Each scene shows the same named points in several views. A view is turned or mirrored, shifted and resized as a whole, has a little noise and may leave points out.

Scene 1
View 1
Q_677: [ 53 -28  74 -10  21 -19  31   0  20 -46  19 -15 -12  -1 -38   4  29  10
 -37  52  35  58  -4  38]
Q_588: [ 36 -23  53 -10  23  12   3  19  -5 -27  22   5 -12 -10 -15  26  10  16
 -26  22  27  24   8  38]
Q_70: [-25 -18 -24 -30  42 -16  46   4  34 -28  36   8 -63 -26 -25  34   9   1
 -13  23 -26  -3 -66 -15]
Q_44: [ 15 -26  36 -29  46   0  31   2  -2 -57  23  -3 -27 -26 -33   9  17  31
 -35  33  26  28 -19  37]
Q_977: [-52  19   8  -3  39 -12  47 -77  23   6  -7 -11   2  20  -5  -6   4 -18
  17  48 -35  76 -11  -2]
Q_323: [ -1   7  27 -29  35  21  17   8   7  12  12  12 -16  -8  -7  46 -23  -5
   2  31  -9  37   2  18]
Q_561: [-17   1   9   6  19 -22  30 -32  23 -12   7  -6 -15   5 -20  11  20  -2
 -13  23 -12  43 -13   4]
Q_546: [-49  25 -24 -61  58 -13  63 -20   3 -23   0  -7 -29 -42 -48  11  -7  35
 -15  27 -14  49 -28  14]
Q_662: [-17 -15 -12   0  28  31 -19  25 -17 -16  25  22 -30 -27   3  42   3  33
 -14 -28   1 -31  -3  22]
Q_178: [-36  13 -18  -3  27  -8  15 -15  -5 -18  -2  -2 -15 -22 -25  12  17  38
 -19 -10  -3  16   2  19]
Q_788: [ 13 -53   3  10  18 -26  20  18  40 -56  47   5 -65 -10 -21  28  44   1
 -34  13  -5 -23 -64  -8]
Q_281: [ 13  11  26  14   0 -24   7  -8  11  -8   0 -11  -1  -1 -29  16  24  15
 -27   7  14  45  21  27]
Q_474: [ -3   2  34   4  26   6  11 -26  -5 -13   2  -3   4   3 -10   9  10  12
 -13  23   8  50  16  29]
Q_88: [-28 -21  -2 -28  55  28  18   0  -9 -31  25  15 -35 -26  -5  25  -2  23
 -10  14  -7  -2 -28  18]
Q_841: [  6 -42   9  17  22 -17  10  -2  13 -61  30  -2 -39 -13 -21   6  48  29
 -40   2  13 -11 -30  17]
Q_591: [ 19  14 -21  -7 -14 -39  11  60  30  12  20   0 -51 -31 -45  65  13  12
 -32 -22  -4  -3 -10  -3]
Q_959: [ 32  19  40  -6  -3 -17  11  16   7   6  -2  -7   0  -8 -35  33   8  14
 -26  13  22  53  33  34]
View 2
Q_662: [-15 -15  19  31  62 -17   0 -43   9 -35  42 -19 -33  47  19  36  -8 -36
  30 -19  33  42  61   6]
Q_70: [ 50 -52 -27  31  28  14  41 -39   5 -37  22 -32  10  11  10  57  53  -5
  33  54  -2  14   3  37]
Q_281: [-11 -42 -36  33  49 -57  12  12 -16 -37 -48 -34 -20 -14 -13  15 -30  35
   8 -32  37  56  16  -5]
Q_677: [-10 -80 -73  35  26 -67  13 -18 -71 -66 -79 -35   4 -16 -13  59 -42  13
   0  12   5  23  21  24]
Q_323: [-18 -45 -28  43  46 -14  56 -63  -6 -21 -29  -6  21  27 -30  33 -23   5
  33 -20  20  65  16  25]
Q_788: [ 62 -62 -45  39  44 -19  -6 -23 -40 -80  22 -35 -52   7  25  40  42 -18
  31  55  -7  18  17  32]
Q_546: [ -5 -43  -9  20   7   4  63 -16  32   4 -18 -50  77 -10   1  76  11  24
   1  16  29 -10  10  18]
Q_841: [ 22 -49 -32  33  48 -40 -19  -5 -39 -74   6 -57 -39   3  39  38   3 -10
  21  23  23   1  33  10]
Q_88: [  0 -38 -12  38  44  -4  31 -56 -12 -39  19 -45   9  37  28  44  -1 -17
  49  11  30   9  26  23]
Q_977: [ 14 -46 -53  49  49  -2  92 -18  12 -14 -51 -74  59  -4  -6 -12  -9  69
  65 -22  59  21 -50  13]
Q_959: [-25 -48 -38  34  42 -61  19  -6 -19 -33 -60  -9 -14 -10 -37  31 -44  24
  -6 -35  21  73  26   1]
Q_178: [ -8 -23   0  27  40 -21  23   3  21 -17   0 -50   9   2  15  34  -5  19
  15 -20  47  16  29  -3]
Q_588: [-28 -54 -41  37  47 -56   5 -40 -52 -59 -39 -19 -19  19  -8  44 -48 -12
  15 -12  18  44  43  15]
Q_591: [ 34 -36  -7  18  39 -24   4   5  23 -25  12  18 -53  -9 -36  52  40  -4
 -19  10 -13  88  39  14]
Q_561: [ 18 -47 -41  41  46 -23  43  -6  -3 -35 -30 -51   7  -7   0  10   0  40
  34  -6  39  32 -11  10]
View 3
Q_70: [-34  -9  16  21   4 -37 -28  29  -4 -10  -8  50  10 -16 -20 -29   5  25
 -50 -10   8   0  42  12]
Q_677: [-36  31 -48 -19   0 -14 -12  54 -10 -12   1  -1 -15  30  25 -33   2 -18
  -6 -24 -18   9  11  21]
Q_959: [  4  28 -53   3 -12  -8 -31  20  -1   2  -8 -16  -5  27  11  -4  -5 -11
  12  -9 -11 -20   5  13]
Q_178: [-17 -11  -5  19 -19 -12 -20   4 -17 -21 -34  19 -11  15 -14   6   1  -2
   8   5  18 -12  25   4]
Q_591: [ -6   6 -12  18   2  -2 -64  16  21  16  -1   8  28   1 -34 -20   4  16
  -7  -2  -3 -54  42   6]
Q_88: [-12 -11  13  28 -19 -18 -10  22 -15 -31 -26  39  10  23   5  -7  -1   9
 -29   4  -6  14  40   0]
Q_788: [-30 -10   8   4  20   2 -37  70 -10 -17  -4  34  16 -12  -2 -56  22  17
 -30  -4  17 -11  51  14]
Q_44: [-42  10 -16  -5  -9  -9  -5  43 -11 -27 -15  19  -3  38  10 -23   2 -11
 -11 -15 -18  16  29   9]
Q_281: [ -2  14 -44   3  -8  -5 -29  23 -16  -8 -17  -9 -17  15  10  -5   4  -9
  17  -1  12 -21   8  13]
Q_561: [ -8   2 -26  12  -6 -31 -20  22 -23 -11 -16  13 -23 -10   6  -6   5   6
 -14  -4  26  -4   7  21]
Q_841: [-33 -13   0  -3   4  15 -24  59 -22 -30 -22  23   1  13   4 -36  19   0
  -3   1  18  -7  40   9]
Q_977: [  4   2 -33  25 -14 -69  -1   1 -39 -11 -20  20 -49 -26  17  16  -2   5
 -27  -6  41  19 -15  28]
Q_588: [  0  18 -31   7 -10   6 -18  45  -9 -20 -11  -1   9  39  29 -19   1 -10
  -3  -2 -21   3  24   6]
Q_662: [ 14 -17  17  39 -21  17 -30  22  -8 -28 -32  22  30  31   4  -4   3  10
  -7  21  -6 -14  50 -11]
Q_474: [  5  10 -34  15 -17 -16  -9  22 -26 -19 -23   2 -20  21  27   6   0  -9
   2  -2   8   7   5  13]
Q_323: [ 17  18 -23  31 -20 -33 -18  13  -3  -5  -9  12   7  18  20   2  -8   7
 -30  -2 -18   4  16   7]
View 4
Q_588: [ 19 -77 -29 -10  39  36 -11 -24  18 -18   6  68  12 -38 -32  85 -21  74
  -8 -46 -68  19 -39 -62]
Q_323: [ 33 -27 -26 -23  -6  34   7 -24  73 -36  15  61   2 -53 -57   5 -10  64
  12 -15 -38  34  14 -46]
Q_281: [-37 -66  -1 -19  40  33 -44 -17  24 -35  -3  54 -10 -55 -11  80  21  42
  55 -29 -14 -12   2 -76]
Q_546: [ 29  31  22  23 -36  25 -64 -50  91 -38   8  21 -17   3  -9   6  60  49
  -3  -1  57  37 -29  18]
Q_44: [ 32 -45 -20  24  23  20 -44 -43  22 -17  -4  55   0 -11 -13  77  15  74
 -33 -47 -29  42 -89 -23]
Q_591: [ 17 -44  46 -76 -60  24 -27  47  -9  25   0  26  19 -25   4  34 -17 -30
 -19  13  -5 -28   8 -86]
Q_474: [-18 -54 -34  10  44  28 -22 -44  48 -52   3  71 -17 -46 -38  58  19  77
  59 -27 -18  27   1 -43]
Q_662: [ 19 -81 -30  -5 -24  33  41  10 -27   8  41  62  15  44 -47  62 -41  47
  -3  30  -4  21  22 -10]
Q_677: [ 14 -50 -13  -3  54  17 -71 -42  42 -31 -28  57  -2 -72   0  79  28  66
 -15 -83 -67  26 -99 -76]
Q_178: [-17 -42   4  10  -4  26 -28 -19  19 -25  16  42 -11  14 -15  57  24  44
  39  13  43  13   8  -8]
Q_70: [ 33 -15 -11 -15 -78 -45 -18   1   1   8 -21  43 -15  -4  -3 -25  40   5
 -26   9   0  66 -46   6]
Q_561: [-30 -40 -16  -5   3 -14 -38 -26  31 -40 -21  62 -26 -52 -11  18  53  35
  61 -10   1  32  -7 -35]
Q_88: [ 34 -41 -36  18 -24   7  14 -23  14 -13  18  60  -3  22 -38  25   3  63
 -15   7  -3  57 -21  18]
Q_959: [  -8  -53   10  -35   44   58  -44  -21   55  -35    2   53    8  -71
  -24   77   -4   50   33  -41  -34  -20    1 -100]
Q_977: [-44  -3 -38  16  10 -27 -42 -61  91 -80 -27  70 -57 -80 -31 -33  87  60
 112  -6  20  62  21  -4]

Which points are out of place in each view (at most two, in the order of its rows)? Write - if all are in place.
view 1: Q_677
view 2: Q_88
view 3: -
view 4: -
